Points on a hilly landscape, in no order, each with its height.
A ball rolls from a point to the lowest of its 2 nearest points, and stops where none of them is lower. Distance is the straight distance between rows; heights are no part of it.
J_947 (h 4.25): [143  71 100 182  86  96 118 117 113 111 164 154 141 129 176 154  99  51
 108  95 135]
J_302 (h 3.13): [103 103  94 171 130 198 155  94 147 120  98 122 113 161  83 181 136 104
  81 155 188]
J_413 (h 6.72): [136 145 150 110 160 178 161 107 158  94 111 139 152 139  86 166 108 165
  83 156 122]
J_955 (h 5.77): [123 156  97 139 122 143 116  94 148 145 148 128 153 157  66 205 136 107
  90 154 167]
J_26 (h 3.04): [138 149 112 124 169  98 160 152 145 120 125  96 147 123  98  82 146 163
 156 110 101]
J_434 (h 5.94): [ 96 123  88 157 103 199 160  83 144 155 126 152 129 169 105 161 128 109
 122 206 159]
J_462 (h 8.15): [133 139 153 101 158 152 156 174 147 139 116 126 122 140 118 107 130 187
 141 136  70]
J_275 (h 6.09): [131 146 154 103 147  75 115 100 129  88 113 109 133  87 149  92 132 132
 139  99 143]
J_681 (h 4.49): [ 86  88 175 137  75 127  86 109 108 127  99 136  84 128 139 136  86  81
 149 111 187]
J_946 (h 6.52): [117 155 171  72 128 151 143  98 150 128 122 169 144 109 144 117 103 167
 137 182  92]
J_446 (h 6.46): [106 130 186 126 127  77  82  86 124  71 102 108 140  84 118 107 118  89
 146  98 192]
J_915 (h 1.63): [126  98 150 127 157 173 159 149 145  96  93 123 111 131 108 140 103 173
 106  96 129]
J_935 (h 3.08): [189 178 129  88 163  64 120 151  90 162 130  88 111  95 143  94 199 174
 150 124  88]
J_495 (h 7.37): [119 159 133 103 130 161 112 124 133 151 132 118 122 169  68 171 126 163
 117 158 138]
J_374 (h 6.14): [124 131  70 163 119 148 128 140 132 174 157 121 136 183  79 179 153 105
 111 145 153]
J_42 (h 5.44): [131 141 109 141 147 122 119 106 146 116 143 117 158 137  84 177 127 117
  92 123 164]
J_941 (h 5.01): [ 52 131 117 159  90 156 159  78 149 126 118 159 130 123 131  90  99 106
 167 187 136]
J_682 (h 6.16): [ 81 153 187  80 114 129 126  69 150 127 111 159 127 103 127 119  99 150
 155 169 128]
J_696 (h 5.43): [113  99 131 132 138 168 115 150 132 130  77  86 107 149  75 134 129 156
 137  73 178]
J_389 (h 4.58): [135 110  86 161 111 119 134 131 123 126 161 157 150 142 145 154 110 101
 105 130 116]
J_95 (h 6.08): [138 162 158  74 134  95 102 112 113 134 156 136 128 116 149 136 140 147
 125 157 109]
J_640 (h 3.84): [161 103 169 121  94  86  79 118  90 117 150 135 114 111 205 132 111  73
 111 104 128]
J_963 (h 5.23): [ 90 138  92 173  91  81 127  92 136 135 156 139 160 130 126 113 125  62
 161 150 139]
J_137 (h 5.71): [ 81 122 122 138  75 190 144  67 133 157 116 176 120 160 122 154  99 100
 129 222 150]
J_744 (h 2.62): [204 182 121 112 175 104 130 176  98 164 160 112 127 103 162 118 202 149
 106 137  60]
J_339 (h 5.06): [129 134 114 150 164 141 146 132 157  99 118 103 155 135  67 149 135 143
 102 101 154]
J_24 (h 2.65): [168 150 113 132 174  81 158 187 131 143 130 101 143 129 118  68 171 162
 163 101  66]
J_180 (h 5.24): [ 89 124 163 106 105 124  98 112 125 121  95 121 105 118 103 132 112 136
 151 104 181]
J_713 (h 6.71): [130  81 173  81  88 126  95 141 106 154 114 155  81 111 195 130  96 136
 143  93 125]
J_865 (h 8.33): [178 136 138 134 164 160 169 196 145 141 142 162 153 164 118 137 140 148
  88 156  41]
J_278 (h 3.73): [ 96 108 146 144  89 108 122  98 116 106 140 161 129 112 170 101  89  90
 154 149 107]
J_684 (h 5.03): [ 92 131  66 176 106 122 158 106 147 129 159 150 165 140 116 112 121  93
 143 159 129]
J_433 (h 4.59): [ 99 142  80 148 127 119 128 158 127 172 134  97 130 180  69 112 157 140
 180 134 138]
J_79 (h 8.25): [169 137 158 118 173 154 164 197 141 139 125 128 124 137 127 114 147 168
 102 133  50]
J_876 (h 3.43): [142 129 204 112  91  77  82 129  81 143 153 155 110  83 230  97 139  74
 173 151  80]
J_93 (h 3.24): [156 122 119 130 119  97 122 135 105 118 175 153 147 103 213 111 136 104
 125 137  77]
J_245 (h 5.60): [ 60  97 149 123  90 156 100 106 135 139  73 115  80 124 104 119 115 124
 168 112 204]
J_916 (h 3.36): [167 137 127 101 143 119 116 172 104 143 160 137 117 134 159 145 141 145
 103 131  88]
J_493 (h 6.17): [ 97  80 115 173 137 204 168  94 138  82  76 145 106 130  98 156  94 130
  87 130 170]
J_611 (h 6.19): [ 80  91 123 143 118 222 173 110 141 138  80 141  85 153 103 146 104 158
 120 155 150]
J_437 (h 3.41): [144 144 130 111 147 125 156 119 130 101 151 150 149  88 198  84 125 142
 126 153  63]
J_491 (h 4.10): [ 68 113 164 136  89 117 114  94 130 113 108 146 116 112 136 104  91  96
 164 141 152]
J_567 (h 5.74): [ 87 152 181  87 123 114 102  79 141 115 115 133 123 103 104 126 108 141
 135 144 165]
J_86 (h 4.28): [179 126 160 107 175 140 131 162 137 103 116  94 113 115 122 127 139 164
  92  76 119]
J_858 (h 2.41): [119 106 149 120 160 160 147 159 156 106  75 103 117 120  96 100 121 181
 137  78 133]
J_383 (h 3.79): [188 141 139 128 174 145 172 137 143  87 148 117 136  87 188 111 136 146
  67 116  68]
J_267 (h 4.01): [ 69 127  94 150 118 168 137 117 140 152 104  98 106 155  77 117 148 131
 152 142 174]
J_931 (h 0.72): [152  84 145 119 137 157 141 158 128 113 112 137 108 141 143 160  96 163
  93  99 117]
J_998 (h 5.00): [113  94 140 122 117 123 138 127 131  97 100 131 118 105 161  90  92 137
 149  88 136]
J_688 (h 3.40): [149 157 122 108 172  91 158 121 141 103 134 103 150  90 143  69 151 162
 144 121  88]
J_261 (h 4.99): [ 91 142  85 145  93 103 101 130 115 174 135  99 116 162  91 115 154 110
 173 132 170]
J_721 (h 8.54): [180 156  81 146 154 127 139 180 151 173 181 165 183 159  98 177 155 113
 114 169  69]
J_391 (h 5.96): [134 158  69 143 115 163 140 138 140 174 168 164 177 173  91 167 138 115
 134 202 112]
J_169 (h 6.81): [121  81 145 117  69 118  92 154  92 156 135 174  94 130 202 122  94 106
 153 117 110]
J_490 (h 7.05): [126 159 152  87 135 158 124 100 138 126 129 144 137 140  97 167 113 162
 100 161 133]
J_368 (h 2.78): [140 126 112 115 116  86 111 168 103 149 139 129 121 122 167  82 131 128
 177 104 108]
J_897 (h 5.87): [125 142 151 102 162 112 139 113 149  88 102 109 133  96 126  93 120 176
 138 102 131]
J_627 (h 3.71): [164 127 121 114 123 118 102 147  99 141 177 159 137 141 173 174 126 115
  95 150  92]
J_260 (h 6.05): [103 115  86 166 119 146 113 117 136 127 108  94 125 151  79 156 146  98
 112 103 213]
J_802 (h 6.37): [149 132  81 144 121 110 106 163 116 163 167 119 136 170  93 187 145 108
 111 118 131]
J_92 (h 4.75): [ 76  80 160 119 102 147 132 117 147 118  74 143  94  97 145  98  84 135
 167  93 157]
J_165 (h 6.42): [110 115 131 131 135 184 150 103 142  97 103 145 127 137  95 160  97 149
  90 137 149]
J_967 (h 4.77): [104  75 142 118  88 141 101 131 106 142 102 131  86 142 135 145  93 121
 135  95 172]
J_585 (h 6.39): [ 85 110 134 126 127 224 176 116 163 143  84 161 110 144 101 133  95 181
 138 172 118]
J_108 (h 3.75): [138 112 120 136 150 130 151 191 140 136  98  93 126 157  86  88 137 153
 156  84 105]
J_565 (h 1.51): [166  84 129 148 141 173 158 155 121 110 119 150 115 157 126 190 100 144
  65 113 105]
J_829 (h 4.37): [ 75 129  77 165 119 183 164 131 153 162 116 118 121 168  85 113 142 132
 156 180 137]
J_807 (h 7.96): [135 169 154  86 169 144 144 153 145 149 118 116 137 151  75 121 150 196
 153 150  80]
J_109 (h 5.58): [ 97 133 134 116 136 137 150 114 149 103 111 136 138 111 121 103  98 157
 139 138 123]
J_247 (h 5.88): [137 149 162  94 109  87  88 120  95 143 155 148 118 105 187 112 135 112
 142 141  99]
J_739 (h 5.12): [ 94 132 143 127  83 121  93 106 112 140 133 140 105 145 123 160 109 104
 132 147 161]
J_363 (h 4.79): [ 85 108 151 141  87 133  83 104 114 127 106 118  92 139 107 162 114  85
 125 116 204]
J_322 (h 4.39): [154  89  74 168 111  93 122 139 124 123 169 135 153 137 149 148 117  79
 114  89 138]
J_342 (h 3.77): [184 171 124 120 181 120 154 143 140 121 162 123 162 107 146 124 161 148
  98 143  67]
J_264 (h 3.59): [179 170 115 124 184  96 161 117 150 101 151 102 167  79 152  93 165 143
 106 117  86]
J_34 (h 6.30): [150 153 161  72 154 113 107 123 122 117 135 111 112 104 144 135 141 161
 105 118 124]
J_470 (h 6.27): [117 144 199  92 140  70  91  82 127  77  89  99 132  62 133  88 136 119
 156  94 171]
J_78 (h 6.48): [168 131 154  81 123 101  81 142  97 139 135 114 105 123 160 149 135 143
 114  97 135]
J_925 (h 3.34): [183 173 142  86 176  75 125 133 121 131 122  76 125  91 118 105 188 168
 130 102 107]
J_324 (h 3.19): [135 116 162 130 174 153 159 186 158 131  80  94 117 152  73  91 136 187
 144  84  88]
J_337 (h 8.43): [159 144 100 153 148 155 155 192 135 158 163 166 163 171 105 148 140 137
 112 162  61]
J_428 (h 7.69): [139 155 150 101 163 138 118 153 141 151 124 104 126 163  61 152 146 181
 118 134 110]
J_67 (h 6.96): [185 114 120 121 158  96 105 146 126  95 115  79 155 109 110 133 140 115
  98  43 184]
J_620 (h 2.84): [199 175 117 103 150  71 101 149  91 153 162 115 123 101 175 110 195 138
 133 127  85]
J_591 (h 6.66): [107 137 145 137 143  91 102  80 137  61 114 111 160  86 106 131 125  99
 109  99 192]
J_399 (h 4.05): [165 167 121 100 157 132 140 136 139 136 160 145 164 132 129 148 138 144
 102 160  86]
J_459 (h 3.53): [ 78 121 102 157 130 202 150 100 154 140  99 109 107 160  71 153 144 134
 114 170 187]
J_953 (h 4.46): [ 60  88 188 130  85 143 133  92 144 121  87 168  93  94 169 111  76 110
 165 128 141]
J_511 (h 2.92): [162 138 100 113 145  78 140 183 109 144 140 118 133 125 154  67 153 156
 179 117  83]
J_893 (h 6.60): [158 114 163  80  96 110  76 158  83 159 137 134  87 124 193 140 120 129
 131 101 123]
J_46 (h 3.62): [169 144 128 125 173 136 187 147 148 104 139 127 145  90 185  81 138 158
 112 135  49]
J_604 (h 3.20): [152 156 107 129 142  96 149 126 117 123 164 155 156  88 204  60 148 129
 148 160  49]
J_909 (h 3.03): [164 123 112 119 122  92 109 157  97 135 157 132 121 119 189 114 145 123
 133 109  96]
J_66 (h 5.07): [111  88 136 122 117 164 120 160 123 141  95 118  90 155 118 143 103 157
 134  89 152]
J_905 (h 5.84): [ 73  86 119 147 104 176 135 123 130 126  74 114  96 127 105 119 116 132
 146 108 183]
J_749 (h 5.93): [105 126  68 176 117 146 141 111 143 140 135 116 134 158  86 155 138 102
 121 131 165]
J_841 (h 4.16): [122 127  83 161 131 116 149 160 133 142 128 107 135 160  97  93 138 136
 165 100 122]
J_671 (h 5.70): [ 78 142  82 163 111 119 125  91 147 123 125 111 140 132  90 128 138  87
 138 148 186]
J_995 (h 5.76): [109 109 112 150 141 151 124 135 130  98  83  82 133 139  66 141 135 132
 117  74 204]
J_303 (h 5.30): [113 124 115 122  82  82  83 142  95 169 129 106 109 156 108 101 134 105
 190 107 171]
J_355 (h 4.65): [152 127 146 127 179 139 135 152 148  89  97  89 136 134  81 138 135 166
  98  74 146]
J_204 (h 4.00): [187  97 158 147 106  81  84 110  95  99 161 118 138  82 222 123 126  46
  97  78 127]
J_999 (h 3.65): [149 105 204 113  87  89  87 114  94 123 140 141  99  87 227 102 111  72
 149 106 107]
J_813 (h 4.70): [ 60 139  84 157 104 144 153 104 143 145 124 128 130 139 107  87 128 117
 170 172 145]
J_96 (h 5.45): [ 71 149 111 174  96  79 116  84 141 122 137 113 150 123  97 100 137  63
 173 144 174]
J_554 (h 4.47): [122 119  96 149 128 127 141 149 136 123 137 124 141 138 123 124 112 130
 133 111 116]
J_41 (h 6.20): [156 131 145 109 140  79 128 110 118  90 127 107 130  69 195  68 134 118
 142  93 120]
J_441 (h 3.47): [126 119 143 136 109 101 131  98 123  91 162 168 149  92 201  97 104  96
 131 149  83]
J_126 (h 5.29): [ 94 160  93 131 104  91 104 117 121 175 160 126 144 154  93 125 152 110
 164 164 145]
J_539 (h 5.75): [136 154 144 105 101  52  62 129  80 158 174 151 128 125 164 132 141  88
 150 149 115]
J_530 (h 6.82): [146 124 134 130 163  98 106 111 136  68 111  91 167  85 104 136 140 118
 100  68 197]
J_307 (h 5.63): [108 170  92 126 112 129 127 117 128 160 162 156 161 152  98 136 132 125
 157 193 121]
J_771 (h 3.99): [186 145 159 110 177 148 147 151 127 101 127 104 108  92 175 133 142 158
  68  98  90]
J_473 (h 6.29): [184 156 130 117 152  91 149 115 115  93 131  94 128  51 203  54 158 128
 129  97  86]
J_616 (h 4.11): [175  73 122 155 107  96 107 117 104  95 149 135 141 108 200 140 107  66
  90  69 142]
J_926 (h 4.09): [143 122 132 125 103 132  98 117 100 145 175 176 132 153 150 201 109 104
  90 161 123]
J_624 (h 2.37): [196 170 132 122 185  90 148 199 120 148 140 100 134 126 127  98 192 151
 125 114  60]
J_598 (h 5.46): [ 84 126 133 125  89 162 123  91 128 144 131 154 111 149 109 159 103 117
 124 187 148]
J_889 (h 6.01): [ 84  72 108 169 114 201 157 112 132 114  71 121  83 145 101 145 114 126
 112 121 178]
J_118 (h 5.31): [ 82 126 123 141 109 159 160  90 146 110 120 156 138 126 127 115  86 135
 140 162 125]
J_524 (h 2.20): [151  85  96 174 127 173 158 143 129 143 136 158 129 172 105 208 110 117
  67 138 108]
J_286 (h 2.70): [131  98  92 174 130 186 162 106 143 125 124 144 130 159  83 201 116 110
  68 142 146]
J_618 (h 5.55): [126 134 120 114  85  72  65 151  79 174 157 129 116 150 139 135 134  97
 165 130 147]
J_747 (h 6.12): [133 162  96 125 110 151 122 102 140 167 164 159 155 171  79 191 134 114
 110 198 148]

Where does a ball stop that starts at each point below?
J_495 => J_180
J_446 => J_931
J_747 => J_604
J_671 => J_931
J_946 => J_931
J_67 => J_604
J_998 => J_368
J_41 => J_931

Call two points neighbours if one is among the 2 nearest of the other. Go from one point of each pair to the other, from neighbour to neighbour, staying as low as possible. Name the highest point that can't be avoided.
J_841 and J_876 => J_389
J_368 and J_681 => J_260
J_368 and J_604 => J_93
J_368 and J_624 => J_511
